Each row is a point on a tangle of strands that fork, close into loops and nearly touch. The rows are in no order.
In the rows, zero is written as 100.
Points whose rows are less than 87.6 apart are linked; no others are. Some points are linked to none.
Z116: [ 91  73  82  98 116 119 105 130 107 106  92 101 123 113  86 113  84 106
  96 120 100 100  96  93 108 103 112 113 108 110  75  85  89  97 122 100
 114  69  97]
Z527: [130  88  94  91  63  81 104 114 127  92 117 117 112 118 114 110 101 103
  85  91  86 113 131  86 102 100  65  52  70  96 110  79 121  81  69  67
 129 108 102]
Z984: [ 63  97 117 107  71  65 116 131 116  84  98 128 107  91 103 109 100  81
  81 121  84  80 120 107  98 101 101  77 100 103  97  78 119 106  57  96
 117 130 114]
Z162: [116 125  94  90  81 100  91  64 101 126 126 101  95  57 117 122 114 106
 120  90 110  90  96 102 101 109  58 115  94 114  96  94 119  98  89 112
  87 113 111]
Z588: [ 93 120 103 115 115 105  68  82  80  89  88  75  67  98 107  68  83  85
  93  80 110  69 106  93  88 102 102 121  88  81 105 113 125  90 125  91
  78  94 105]
Z276: [ 91 102 112 122  75  72 127 142  95  77  93  92 105 103  85  85 118 105
  81  92  70 106 114 109  93  85 100  63 114  87  92 102 110 113  91  98
 106 114  87]
Z816: [ 81 102  96  78 105 122  72  71  87  99  99 103  91  92 111 122 100 106
  99 105 111  99  97 108  98 122 109 133 111  95  87 104 109 110  99 109
  88  69 107]
Z564: [ 84  91  77 139  86  96  96 128 133 112 128  99 120  83 110  93 116  95
  64 125  57  79 116  99 105 102  93 116 118 126  62  81 107  78  99 116
 119  75 122]
Z5: [102 104  85 101 123 129  79 121  89 104  77  73 114 130  89 109 103 128
 112  99  92 110 136 116  71  99  95 128 130  83  69 126 104 106 159  94
 101  49  92]
Z551: [143  76  88 123  95  87 112 124 101 103  78 104 115 128  78  87  87 105
  95 108 112 102 104  80 111  87 106  67 109 113 120 101  85  91 120  82
 103 104  80]
Z616: [ 80  84 101  92 110 111  98  94  85  99  90  89 101 118 101  77 106  98
  78 135  94  87  83 110 119  95 180 113 121 108 112 105  74 118 105 122
  85  80 110]
Z381: [ 97 122 119 122 111  99  76  82  95 102  53 105 100 114 130  78 103  97
  94 109  97 125 131 125  93 106 117 118 139 100 111 138  96  90 124  90
  71  69 117]
Z74: [ 97  96  75  81 115 106  94 106 129 134 122  95 113  95 113 117 104 103
 117  86  90 100 115 106  92 117 102  95  97  87  87  85  94  97 103  97
 117  81 119]
Z981: [116  92  84 100 118 112  89  94 106  95 124 117  87  93 110 120 120 126
  91  63  72 115 116  97  78 104  83 115  84  72  89 103 115  71  88 111
 101  72 103]
Z640: [140 119 111  95 106  92  93  93 105 115 121  91  90  88 105  77 122  76
 108  83  78  82 115 103  90  93 110  87  82  87 146 121  88  61  75  89
 103 132 104]
Z277: [ 78  94 111  90 106 104  97  70  78 106  86 102  94 110 117  85 126  92
  91 132  87  91  87 116 119  92 168 127 108 105 115 115  76 110  74 133
  74  98 117]
Z714: [106  97  95  84 101  86  91  66 103 119 112 128 117 113 128 136  93 126
 110 100 110 120 102  96 104 118  91  84 120 111 107  96  87 116  97 115
  97  82 108]
Z130: [ 85 101 113 136 122 116 107  93  94 106 103 102  86  68 105  89 107  79
 101  82  97 105  64  97 117  89  78 135  88 113  87 104  85  84 109 112
  88  99  98]
Z547: [ 94  92  96  93  98  92 108 113 115  89 121 101 107 120  98  98 111 111
  74 100  63 107  95  94 104 108 136  80 112  88  98  94  90 101  85 111
 114  77 102]
Z477: [149  78  79  99 107 103 111 119 107 129  76 103 114 119  77  94  93  93
 122 112 110  90 115  85 105 101 118  92 108  99 119 102  71  71 123  85
 102 105  81]
Z524: [ 94 114 105 122  80 105 110 110 105 103 106 100 114  91  97 105 129 103
  79 128  66 115  90 116 119  94 102 122 135 125  81 109  95  90  88 103
  92  79 107]
Z255: [ 91  99 102 116  97 113  96 115  60  73  73  77  84 110  64  73  96 114
  94  97 109  73 101  83  85  86 121 113 115  81  97 113 101 119 136 115
  80 100  80]
Z924: [ 83 114 112 120 101  85 107 103  83  87  91  90  78  87  94  78  97  74
  98  99 104  66  85  94  96  85 119 121  85 108 109 110 101 112  90 112
  85 144 101]
Z92: [ 81  88 104  65  88  88 114 135  92  84  70 138 104 116  86 116 110  95
 108 116  85  89 125 108  85 103 124  91 111  81 104  86  95  97  76 113
 104 121  86]
Z380: [131  91  56 106  86  94  99 114 125 109 127 107 131 141 113 118 109 131
  80 100  67 112 113  81 105 112  95 102 107 103  81  96 101  98 107 107
 118  50 109]
Z240: [ 67  99 117  86 117 108 106  91  91 102  89 112  83  98 118 103 112  99
 117  79  87 106  93 115  95 107 123 103  96  77 104 101  83 117  87 128
  90 100  93]
Z402: [ 88 111 112  72  78 115  99  82  74  70  92  84  77  92  70 109  97 115
 102 104 125 103  73 108  91  94  93 122 101  96  90 110 118 128  96 105
  76 113  80]
Z945: [110 103  96 126 123  90  84  88 103 116  95  98 113  93 123 107  83 103
 115  82 119 116 108  96  97 104  69  82 102 105 106 107 101  95 124  89
 100  86 102]
Z77: [ 80 114 101  91  94 109 130 122  99 122  93  68 115  80  81 103  85  85
 132 113 144  89  78 124 113  91  88 103  95 120  94  90  89 130 109  84
 105 137 103]
Z728: [ 81 104  83  75  92 111 100  85 108 115 143 101  84  78 108 104 113 114
 105  70  84  79  89  93  88 123 107 120  81  78  91  86  99 116  82 137
 104 100 107]
Z519: [120  94 104  95 101  95 111 101  96  93 109  90  93 114  85  85 108 110
  90  85  84 109  89  94  98 100 126  69 107  88 122 110  83 105  99 102
 102 103  84]
Z988: [ 65  97 112 134 116  84  99 103 108 121 100 117 112  80 137  91 112  61
  93 129  76  77 109 104 119  92 132 119 102 122 101  89  79  89  77 119
 103 115 137]
Z203: [ 82  84 117  90 144 126  84  82  99 114  67 116 104 110 126 121  83  90
 132 103 121 129  94 120 112 111 114 114 106 100 106 108  74  94 105  95
  90  67  95]
Z186: [123 102 123  65  90 115 115  86 104 109 109 125 104  95  81 108 129  91
 110 126  91 120  83 112 119  80  92 106 111 111 125 110  78  75  58  91
  93 120  90]
Z64: [122 108 101  64  88 103  83  64  98  72 115 117  97 102 107 146 110 132
  95  93 109 133 109 112  90 109  55 105  83  98  87 100 138  99  79  91
 107  87  95]
Z23: [123 111 105  62 109  85  97  94  94 125  81 126 111 112 120 114 113 101
 138  98  91 101 146 116  69 110  98  77 118  82 131 107  95  93  96 103
  79 110  89]
Z737: [104  82  81  86  93  73 106  91 112 122 120 134 120 114 116 120  96 118
 104  97  95 104 103  81 104 115 110  74 114 107 109  84  82 117  92 128
 111  93 109]
Z199: [ 97 120 111 152 125  82  80  96 102 111  82 102  98  83 132  86  85  81
  99  84 108 108 116  94 100  99  64 104 100 107  97 114 114  78 126  91
  96  96 116]
Z829: [ 75 105  92 126 109  85 100 116  91 103 106  78  93  85 102  63  93  69
  96 105  86  43 106  85  90  99 138 115  85  98 103  92  95 107 110 120
  99 125 112]
Z745: [127  89  75 103 101  94  94  79  98  96 134 111  88  98 106 108 113 137
  88  56  87 109 112  78  80 103  83  91  79  79 109  96 116  96  96 123
 100  94 100]
Z792: [118 101  73 117 107 121  99 102 118 148 130  84 115  70  96 105 120 100
 115 107  90  97  91 102 114 105  82 126 110 114  76  98  85  69 116 100
  98  81 108]
Z82: [ 88 116 101 134 111  97  80  98  90  90  97  74  97  87 101  59  69  79
  83 109 120  77  97  91 110  96  94 111  89 115  92 106 125  98 136  88
  90 100 110]
Z566: [114  99  96  77  87 100  76  68 101  73 117 144 100 109 117 142 107 139
  82  98 101 121 116  88  91 115  79 115  90  98  99 100 121  77  72 110
 107  68 104]
Z4: [ 90  76 100  65  93 104 109 121  90  70  75 131  99 120  67 133 102 109
 102 114 100 108 108 101  93 106 109 105 102  84  83  85 104 103  83 105
 111  97  80]
Z938: [ 71  99  90 120 120 131 111 115 108 131 133  70 108  90 102  83  90 103
 124  73 101  87  83  89 105  97  91 104  88  96  79  87  81 115 144 110
 108  86 106]
Z668: [ 89  97 114 157 116 109 107 101 100 112 123 107 103  59 108  81 101  66
  81  97 101  99  62  99 136  81  71 131  86 140  86  98  90  79 112  99
  96 106 110]
Z350: [125  91  92  55  90  76 113  95 115 126  85 111 119 129  95 107  83  93
 121 126 122 113 102  98 107  99 109  58 116 118 134 100  78 117  95  84
 103 128 100]
Z933: [ 84  94  96  87  97 111 131 130 104 123  91  79 124  98  75 106  88  96
 131 108 128 107  91 110 106  97  96  87 107 105  84  87  80 128 123  90
 113 112  93]
Z386: [103 123 103  84  82 107  95  64  97 112 115  83 107  79 106 112 111 110
 102 127 113 110  74 116 122 101 104 110 123 127  86 107 100 122  93 100
  79  95 119]
Z569: [ 87 105 122 116 143 116  81  90  99 119  52 112 100 105 128  96  89  84
 127 107 110 131 114 123 106 102 105 125 117 102 107 122  81  74 118  84
  82  71 106]
Z621: [111  75  64  75  78  87 108 109 113 110  94 116 121 114  86 125  75 105
 110 123 130  88 103  67 110 111  98  74  97 113  97  69  97 119 112 100
 117 116 103]
Z177: [115 116 119  83 102 118  86  67  89  62  92  99  82  98  97 128 109 113
  97  89 114 138  98 121  90  99  63 104  91  92  93 113 132  95  93  79
  98  83  83]
Z828: [104  65  99 132 115 114 108 112  69  65  90 111  85 106  72  81  96 118
  75  89 103  97  70  73 105  84 118 114  94  97 106 100  84  96 115 129
  93  97  73]
Z272: [121 108  96 112  99  76 105  90  98 123 118  77 109  92 102  86  85  75
 118  85 120  87  82  92 102  89  93  76  81 123 130 107  87 109 102  93
 113 143 107]
Z449: [ 76  98 116 121 106  80  89  73  93  73 102 122  91  88 122 107  71 101
  88  79 128 111  76  81 114 101  74  98  83 114 104  97 112 119  97 113
  94 105 109]
Z919: [ 79 110 100 106  78  77 103 111  78  87  77  91 105 106  87  90  99 109
  89 129 104  74 111  97  92  93 126  93 136 102  96 100 106 137 106 112
  82 117 109]
Z135: [123  77  74  76  55 100 115 124 117  85 103 125 109 111  87 123 108 101
  86 126  93  96 114  75 114 101  89 100  75 105  84  63 115  88  79  89
 118 106  87]
Z525: [123  90  96 119 114 115 102 110 102 109 102 120 101  99  96 117 126 120
 106  85  70 122 117 104  90 100  88 125 112  92  87 116  90  57  99 101
  96  73  85]
Z44: [ 86  99  97 139 102 102 114 114 109 121 136  73 118  64  95  77  97  78
  87 100 101  83  65 107 129  88  83 105  88 136  82  89  94 104 119  98
 107 113 116]
Z618: [ 85 116 119  73  71 103 114  81  95  67 112  80  88  90  84 110  93 116
  94  96 124 127  76 124  98 102  78  91  92 102  89 101 121 147  86  97
  96 116  89]
Z119: [ 90 112 103 103 119  80  78  70 112 103  99 123 107 107 155 124  95 111
  99  94  99 127 127 109  94 118  94  81 119  98 107 103 109 111  95  97
  98  70 126]
Z107: [120  94  73 105 104 101  86  78  80 113 101  99  87  93  95  99  78  94
 126  92 129  46  83  60  90 101  95 123  75 113 119  97  94 101 115 122
  96 127 100]
Z870: [153  86  83 125 117 102 103 111 100 150  88 104 116 109  83  98  95 108
 138  87 110 101 118  86  92 102  85  99 114  98 110 107  68  79 139  96
  83 102  74]
Z420: [ 93  87  96 100  97 102  78  84  86  85  93 142  97 100 110 133 101 127
  96  99 108 106 109  86  93 116  91 130 107  99  88 104 105  86  94 123
  98  78 100]
Z888: [ 83 114  99 142 102 105  93 116  96  89  91  85 107  94  93  65  96 100
  70 115  92  97 104 104 108  88  95 113 125 115  79 113 116  90 140 100
  88  84 102]
Z926: [119  82  82  78 105  85  94 100 102 107  78 111 113 114  94 115  67  88
 114 124 137  85 103  84 101 101 107  80  98 113 126  94  89 101 101  87
 109 123 107]
Z836: [ 89 103 110  89  95  94 124 116  89  93  81  85  96  99  71 100  81  92
 111 109 147  98  72 110 106  72  93  96  94 119 112 105  89 131  93  89
  98 147  91]
Z798: [110  81  76 110  69 103  93 102 100  80 139  88 110  78  91 102  94 125
  79 117 114  89  84  83 116 105  71 111  75 126  64  65 124 107 102  97
 104 100 106]
Z322: [ 67 117 122  86 124 104  88  90 113  87  90  68  94 104 123  80  79  75
  98  98 111 111  97 127 109 112 125  83  94  88 101 102 113 117 100  69
 103  87 119]
Z533: [137 132 107 113 101  76 107  84  89 132 113  90  89  82 117  81 127  93
 119  71  73  84 115 106  79  93  98  86 108  91 138 123  93  92  97 111
  78 132  92]
Z187: [ 95  77 100  89  76  84  92  89  98  58 111  99  88 102  92  99  65 113
  84  97 131 101  91  86  96 114  84  75  66 100 100  88 124 122  83  98
 111 124  96]
Z377: [131 102  95  49  76 116 119 111 103 100  91  81  82 102  56  90 120  89
 115  97 103 105 105 111  99  96  99  89  89  80 112 106 100  86  95  78
 105 142  68]
Z892: [ 94 108  99 127  77  95  95 101 115  93 126 106 118  93 113 106 115 109
  66 122  76 109  97  98 118 104  90 109 116 126  76  95 115  85  89  99
 107  73 118]
Z507: [137  69  61 105  66  97 116 137 124 106 113 129 123 147 110 123 112 110
  80 103  59 115 125  63 112 100  88 102  95 102  86  81 100  90  87 106
 119  67  92]
Z41: [ 75  98  90  90 111 110 100  94 120  93 154  92  87  82 111  98 113 111
  81  65  67 102  89 106  94 115 112 103  80  73  82  92 108 104  77 119
 115  78 114]
Z354: [114  82  91 109 103 108  88 107  93  85  98  94  91  91  82  97  88 101
  94 100 120  89  94  85 104 103  96 100  82 100 101  93 109  80 107  95
 104 102  93]
Z824: [128  98  82  52  83 102  96  98 126 106  91 120 120 141 107 137  93 104
 101 123 100 118 118  91 106 116  97  78 111 102 105  95 107  89  89  78
 118  76  99]
Z990: [106  87 100  93  77  85 126 120 108  93  87 113 113 117  81 111  90  98
  81 139 114  97  81  97 117  78 111  78 109 126 111  83  87 114  78  88
 109 119  99]
Z954: [126 102 110  68  97 122  81  82  87  72  89 109  86 122  83 111 116 116
  87 110  96 119 103 111  88 106 126 109 111  83 114 122 102  74  85  89
  96  75  82]
Z677: [112 114  75  94 113 103  76  99 107 121  88  84 119 130 118 112 107 134
 108 101  86 107 145 118  70 116 110 109 142  87  87 124 106 113 136  93
  93  51 113]
Z481: [125  70  59  68  70  91 101  97 120 105 106 139 111 104  91 134  88 101
 104 121 119  82 118  62 111 115  84  92  83 114 102  67 104  91  92 100
 121 114 102]
Z820: [ 79  88 101 100 126 100 112 113 113 123 107 101 101  97 117  98  80  84
 135  57 113  93  92  98  97 112 100  86  71  88 114  86  78 109 104 111
 128 119  99]
Z557: [ 68  84  98 150 117  77 106 124 109 114 109 115 106  77 120  80 103  65
  85 107  77  63 103  86 102  95 126 111  98 116  97  81  81  97 100 130
 111 121 122]
Z775: [110 112  70  82 126 109  91 101 117 140 113  75 125 114 117 118 102 122
 123  89  91 106 133 115  74 114  99  95 120  81  79 101 100 118 129  89
 106  62 119]
Z339: [ 82 106 109  91  90  95  97 124  93  90  72 135 101 105 100 119 123 100
 101 120  69  93 140 114  80 107 110 108 132  84  92 100 107  84  75 113
  95 102  95]
Z3: [ 77 122 129 127 119  81  89  62  84  81  84 103  72 102 136  77  70  93
  82  68 112 117  78  85 102  95  85 104  86  95 105 103 122 124 121 108
  81  90 113]
Z789: [ 88 124 101  97 104 110  85  54  92 114 115  59  70 100 115  68  91  93
 123  83 105  49  73  90  94 106 121 121  72  97 107 104 104 125 118 104
  86 101 113]
Z146: [113 103 122  83  98  97  93 105  83  58  76 124  77 103  82 108 111 105
  98  89  96 107 128 108  75  98  91  87  91  68 116 111 121  73  77  90
  96 114  75]
Z105: [ 88  91  96 100  95  98 106 116  87  83  86  82 107 112  74  83  93 106
  74 134 105  78  87 100 107  85 148 100 123 107 100  98  93 129 109 102
  93  98  99]
Z430: [ 74 101 138  76 120 118 102  68  89  78  98 122  68 100 108 110 112 101
 101  80  85 131  72 116 100 102 115 114  96  80 109 109  89 112  72 127
  89  88  83]
Z121: [109 104 109  87 114 105 113 122 130 120 105 109 108 100 108 112 114  86
 118  75  82 121 128 121  91 106  82  67  89  78 105  94  98  68  84  66
 121  95  95]
Z7: [121  95 123  91  87 101 108 114  96  71  94 136  90 108  83 105 123 100
  87 100  81 107 119  95  95  86  91  89  89  78 118 105 107  58  57  93
 106 113  77]
Z906: [ 84 134 108 105 116 128 109  61 106 118 122  48  79 100 118  65  97 101
 124  64 100  82  70 107  94 101 105 102  84  89 104 104  98 133 136  97
  91  89 106]
Z153: [ 79  88  87  99 125 132  84 132  95 102  82  82 118 115  86 106  85 111
 108 110 103  96 120 102  89 101 109 117 117  91  63 101 102  99 147  94
 109  60  93]
Z835: [ 68 111 101 129 102 106  90 120  72  76  82  83 103 118  82  60  81 110
  72 117 107  81 113  91 101  85 115 106 130 106  82 108 111 127 158 110
  80  86 103]
Z181: [ 72 133 140 123 102  79 103  83  83  70  78 100  68  95 126  71  92  90
  70  70  92 128 101 106  92  96  89 105 104  76  90 104 125 129 103 110
  76  98 109]
Z664: [109 120 116 130 128 117 101  94  87  97  68  71 102 105  95  89  99 110
 109  83 108 135 104 115  98  84  77 100 129  96  88 128 101 101 149  76
  81  75  79]
Z302: [103 123 119 140 128  89  76  94 109 101  93 102  86  80 131  80 102  74
  88  78  89 104 126  97  95  98  83 102  92  89 111 122 118  54 102  80
  98  96 121]
Z413: [ 93  86 111  95  88  96 133 134 110  86  82  86 110 105  59  98  80  93
  86 127 129 116  64 117 118  68 102  83  98 122  97  88  92 120  98  70
 109 112  84]
Z227: [135  92  95  54  81  97 113  84 131 115 103 116 116 136  95 115  93  92
 104 125 101 133  95  96 116  97  91  58 110 113 129 103  84  98  82  69
 109 104  94]
Z398: [ 82 136 119  84 101 105  90  64  87 110  79  76  76  84 114  92  84  75
 127 112 136  81  69 119 110  93  97 132  85 115  97 110 117 121  96  80
  72 120 110]
Z826: [ 72  97 112  95 110  92 110  86  94 125  93 116 104  92 126  95 130  73
 120 126  84  86 101 116 116  97 140 116  94 109 112  98  71 102  66 133
  87 121 121]
Z253: [ 85 123  88 111 116 127 115  91 115 125 143  50  93  91 113  76  93 109
 117  52 103  90  86 103  92 101  87  89  78  86  98  92  97 123 139  98
 109  88 115]
Z687: [124 105  98 116 104  88  90  97 103  95 113  62 104  94  94  77  70  76
 100  99 129  87  81  90 103  88  94  79  66 126 124 105 113  88 110  68
 115 132 105]
Z453: [ 96 105 115 116 116 104 103  97  99  99  94  81 105  97 104  98  94 103
 105  80 116 132  83 108 108  97  87  81 105 101  96 108  97 113 119  86
  96  91  95]
Z406: [121  61  82 117  63  94 106 133 107  77 103 143 106 118 104 115 105 116
  73 110  83 102 117  65 108  96  81  97  77 104  91  63 111  76  76 101
 121  91  86]
Z258: [ 67 107 100  84  94 106 117 107  99 112 109 100  92  77  99  99 111  92
 126  93 101  76  92 113  94 116 108 115  88  86  92  87  90 113  84 124
 102 127 102]
Z26: [105  99  77 109  92  84  94 115 103  99 112 101 123 118 110 122 106 133
  97  91  78 109 126  92  83 109  83  91 116  91  69  93 116 119 112 112
 115  75 107]
Z293: [ 63  97 116 111  89  71 121 127 106  86 117 105 100  87 103  87  89  84
  90  80  93  87 105 109  96 108 110  79  81  91 104  88 107 116  74 106
 124 136 103]
Z581: [ 86 107 106 103  93  87  89  96  69  87  75 111  78  91 100 100  99  97
 105  98 101  65 113  93  83 101 113 112 109  85 104 104 111 113  95 121
  80 118 100]
Z215: [120  93  91  78  94  98  96  89 105  94 113  68  92 105  76  76  76  78
  86 126 128  86  64  91 110  91 122  92  74 121 131 106  92 101  92  83
 116 135 106]
Z923: [116  78  85  61  99 106 110 129 111  90  81 125 111 139  90 137 103 111
 105 100  88 127 121  92  94 109  96  95  97  77  84  91 100  91  94  90
 123  74  77]
Z700: [119  88 101  78  63  77  98 102 100  66  97 120  99 115  91 108  92 116
  86 109 116 112 109  87  99  94  72  64  81 103 115  88 124  95  73  84
 114 124  88]
Z741: [ 86 105  88 100  80  79 100 136 105  97  87 116 116 106 105 125 120 110
 105 112  67  97 146 103  77 105  78 101 129  90  61  88 117 105  93 116
 112  96 102]
Z869: [119  90  74 125 110 103  87  88  85 121 109  99  93  86 106  96  85 118
 121  67 119  69  98  57  89 104  74 110  79  95 109  94  99 100 129 128
  95 101  99]
Z140: [103  79 109 151 112 106 109 115  83  61  94 109  98 109  83  70  92 108
  54 113  99 108  70  95 122  74 118 109 100 123 110 111  91  81 125 106
  90  86  84]
Z285: [122  89  90 132 117 112 104 103  91 140  93 118 103  86  94 110 116 107
 130  93  92  97 112  95  92 104  86 131 118 100  97 110  69  76 116 123
  76  96  83]
Z157: [ 89 103 108  76 117 131  76  73  94 113  81  96  96  88 112 117 100  87
 117 127 121 103  87 124 113 109 117 134 108 106  92 108  95  86  98  89
  86  78 112]
Z961: [100 116 108 116 141 104 100  95 120 125 111  67 108 106 126  80 109  93
 103  83  74 128 111 130  98 103 115  78 120  89 103 113  85  96 118  77
  95  65 115]
Z282: [100 107  95  67  97 101  97  85  94 105  99  60  85 113  87  73  78  80
 119 109 127  74  70 102  95 100 133  98  78 110 133 110  90 125  90  97
 106 145 103]
Z646: [ 71 133 130 113  98  78  91  84 103  84  92  98  84  84 134  91 107  94
  75  83  77 129 123 119  90 107  85  99 121  82  77 103 132 117  95 100
  88  92 121]
Z274: [104 100 132  76 110 112  94  94  96  55  87 107  68 103  85 112 100 102
  97  77 110 132 106 120  82  99  82  87  76  71 107 109 120  85  77  76
 107 104  75]
Z548: [121 113  95  98  97  83 104 104 100 118 122  82  87  88 103  76 102  73
 117  74  97  71 104  95  86 105 112  89  64  94 134 110  96  82  86  96
 117 151  97]
Z6: [104 130 108 144 109 105  93 112 100 109  72  66 110  90 101  75 104  95
 101 109 101 108 118 114 100  88  82  99 136 111  87 127 109  89 146  76
  83  88 106]
Z782: [118  95 113  93  91  89 115 104 120 108 119 109 105 101 103 106 107  96
 104  74  90 127 106 112 103 100  72  55  86  98 115 100  96  87  82  76
 119 113  96]
Z340: [118 110  75  88  95 113  90  90 104 117 115  55 134 120  92 100  86 123
 100 121 117 104  90  97 110 105 111  80 124 118  86 100  97 126 143  84
 100  66 113]
Z88: [115 113  90  46  75 116 111  93  98 107  96  60  85 107  63  84  92  95
 120 110 137  96  84 109  93 100 104  89  86  92 123 110 101 118 105  81
 110 154  85]
Z890: [ 64 101 130  86 103  84 114 108  86  66  73 116  83  99  83 104  86  90
  95 119 126 110  77 118 108  75 115 102  99 110 115 105  91 127  65  98
  85 131  96]
Z769: [140 105 118  87  96 121  99  82  83  79  95  95  75 103  66  95 119 105
  92 101  93 118  89 106  97  81 104 104 104  88 126 128  99  67  87  92
  86 110  72]
Z172: [ 74  92  94 141 124 116 108 136 119 133 140  73 119  78 101  68  94  88
  98  85  89  96  95 102 118  90  77  89  88 114  74  83  97  99 143  96
 116  87 106]
Z740: [ 93  84 108  90 123 100  99 127 124 115  92 125 111  99 112 118  92  75
 119 100  91  97 120 103 100 109 104  83  87  85 113  87  90  59  78  80
 128 100 104]
Z627: [103  97 100  68 110  80  96 115 117 123  84 141 124 110 123 122 102  85
 131 114  94  89 145 105  87 117 106  76 104  86 125  90  92  74  79  93
 113 112 107]
Z169: [ 92 102 106  78  79 101  94  64  99  78 124  95  95  91  93 113  88 112
  81 115 124 117  56 103 119 105  99  99 103 124  96 100 108 126  78 103
  96 102 111]
Z795: [ 93 101  90 119 114 109  83  72  80  97 109  85  81 100 104  70  75  87
 109  92 121  47  64  68 102  96 111 134  74 120 103 104  99 110 125 113
  88 102 104]
Z877: [ 78  76  99  99 109  91  90  87  95  73 102 110  95 108  97 105  51 100
  93 102 144  90  69  76 110 105  99  91  73 115 107  90 102 128  99 110
 107 111 102]
Z356: [133  91 114  70  98 131 108  99  96  79  93  79  76  99  52  89 109  89
 105 104 110 127  74 109 104  84  95  95  78  92 119 117  96  69  83  71
 108 127  67]
Z696: [ 80 123 118 116 106  82  83  83 106  89  82 104 104 105 135  95  99  99
  78 108  86 123 121 112 103 110 109  93 131 102  96 112 114 104 104  88
  91  76 124]
Z896: [117 102 122 106  56  93 117 126 106  81 100 141 114 108  99 120 127  94
  83 118  79 115 123  96 107  78  60  82  99 103 102  93 124  71  46  76
 113 107  87]
Z791: [132  96  94  63  80 124 101 110  77  78  79  73 100 130  48 100 117 121
  93 118 104 103  94 106  94  95 129 113 121  85  87 116 103 108 118  88
  92  86  75]
Z805: [111 138 110  83  90 108  89  41  96 124 115 101  93  73 128 124 122 108
 116 102 104 113  92 119 107 108  77 116 113 114 103 110 112 110  84 106
  73  96 115]
Z100: [ 85  81  91  78 120 110 121 128 112 134  82 102 115  96  94 109  83  79
 146 102 121  89  97 107 101 108 113  96  90  98  98  78  69 111 110 100
 118 119  96]
Z777: [112  88  85 102 106 105 102 111 122 133 110 101 125  98 101 114 101  93
 106 118  95  96  97 100 117 110 111  97 113 115  93  84  82  81 104  94
 111  80 108]
Z874: [ 85 123  98 117  89  98 100 103 117 132 108  87 113  65 114  99 136  88
 105 120  68  96 113 122 105 104  94 117 136 113  72 102  99  96  94 107
  92 100 123]
Z209: [ 96  77  77  89  71  82 125 114 121 108 119 114 125 112  92 113  91 107
  86 120 104  91  88  80 116 104 111  75 104 121  93  65  89 131  94 112
 123 103 107]
Z454: [ 54 118 128  86  89  93 104  77  90  95  95 131  88  72 127 123 120  96
 102 103  86 119  99 114 100 106  90 131 111  98  81  94 108 123  65 135
  78 109 110]
Z966: [ 49 104 111 108  91  82 115 114 101  93 109 124  87  73 117  96 111  88
 102  88  80  76 111 106  91 115 109 112  90  87  90  81  99 117  67 139
 104 132 107]
Z185: [ 79 108 128 113  76  82 114 124 111  77  90 119 107  89  98 112 113  87
  81 117  82 110 117 116 107  94  79  87 101 101  91  89 126  84  61  75
 110 110 103]
Z796: [ 97 108  77 126  91 107  94 117 123 137 136  77 118  67 103  94 132  96
  95 103  61  87 108 105 105 104  90 115 118 110  72  97  99  78 107 108
 105  86 124]
Z848: [153  99 109  90  82  99 105  88  98  85 100  96  89 133  73  82 117 117
  76 107  81 118  94  89  98  88 126  73 116  95 142 130  87  79  86  90
  94  99  79]
Z495: [ 64  94  97  89  99  95 115 117 119  88 143  89 106 105 102  99 113 114
  76  82  64 114  89 110 100 115 126  89  98  86  75  81  99 127  85 116
 125  76 109]
Z198: [ 93 106  97  59  82 114  80  86 123  87 123  70 103  87  92 111  91  99
  85 128 106  94  95 120 109 123 105 107  88 103  75  91 132  97  81  69
 111  78 116]
Z171: [125  83  76 124 108  94  83  81  90  95 121  95  85  92 113  93  89 137
  98  55 110  94 102  65  86  96  68  89  69  87 108  92 120 105 119 117
  99  96  95]
Z111: [131  73  95 152  91  92 124 132  95  88  80 116 116 123  81  83  93 106
  65 124  99  95  88  85 114  69 114  90 114 129 121 101  78  83 115  92
  98  99  82]
Z743: [131  88  70 133 108 109  85 101  83 122  96 112  91  82  97  97 113 119
 116  82  96  71 115  73  81 105  86 133 104  89 103 109  93  73 122 128
  84  97  89]
Z849: [118 103 102  81  92 121  97  97  68  81  81  67  83 108  55  83  98 112
 103 109 124  89  79 101  89  88 118 106 107  89 105 118  98 113 120  96
  84 108  79]
Z755: [116 114 101  97 116  88 100  90  91 137  88  94 102 100 117  96 107  98
 143  89  96  86 120 108  82 101 106  87 116  90 122 108  82 110 108 112
  79 116  97]
Z532: [130 103  88  63  91 118  83  89  75  79  89  90  93 134  77 119 115 133
  94 100  97 112 111 112  81 108 117 119 121  77  90 126 109 114 116 101
  98  67  81]
Z995: [102 140 127 133 118  85  78  82  87  88  88  80  69  86 124  62  93  65
  87  74  95  87 109  95  92  97  99 110  79  88 111 123 127  75 103  83
  87 112 115]
Z967: [ 83  85  98 132 122 127 105  98  77  89 104 101  87  89  83  82  97 104
  93  83 106  94  60  80 109  90  96 136  90 104  89  98  87 100 125 133
  84  87  84]
Z927: [ 90  73  91 111  87  99 122 122  93 101  97 140 101  70  81 129 110  95
 110 101 112  90 101  94 101  99  61 120  77 105  78  69  99  87  85 115
 106 136  89]
Z528: [ 78  90 140  82 105 109 107  89  85  53  90 117  69 102  78 103 101  97
  83  97 100 124  68 109 104  87 116 113  95  86 110 111  92 103  62 111
  87 107  82]
Z720: [ 73  92 111 123 121  77 110 120 114 111 114 106 102  90 123  86  92  78
 104  64  89  97  99 102 102 110 107  79  81  90 111  90  89 102  91 105
 124 112 107]

A piece is two or more points that can be reached from each other along the links. Count, over all rows, the pieces, the separate loops (a circle has one, a figure eight two, a Y none), the forks (points with three links) and the tips (points with one).
pieces | 4
loops | 10
forks | 13
tips | 1

A fork is a point with three links, a tip a point with one. Leave the first point through the second and follow the links. Name the first fork or tip that comes.
Z548 / Z272 | Z769
Z795 / Z789 | Z285
Z44 / Z172 | Z869
Z339 / Z92 | Z621

Name the points in between on the shortest way along the links from the first point to the second, in order.
Z477 / Z44 | Z551, Z111, Z140, Z828, Z967, Z130, Z668
Z627 / Z528 | Z740, Z121, Z782, Z527, Z700, Z187, Z877, Z449, Z3, Z181, Z646, Z696, Z119, Z714, Z737, Z209, Z990, Z413, Z836, Z890
Z836 / Z177 | Z77, Z933, Z100, Z820, Z720, Z293, Z984, Z185, Z896, Z7, Z146, Z274
Z215 / Z890 | Z282, Z88, Z377, Z356, Z769, Z848, Z519, Z547, Z495, Z41, Z728, Z258, Z240, Z430, Z528
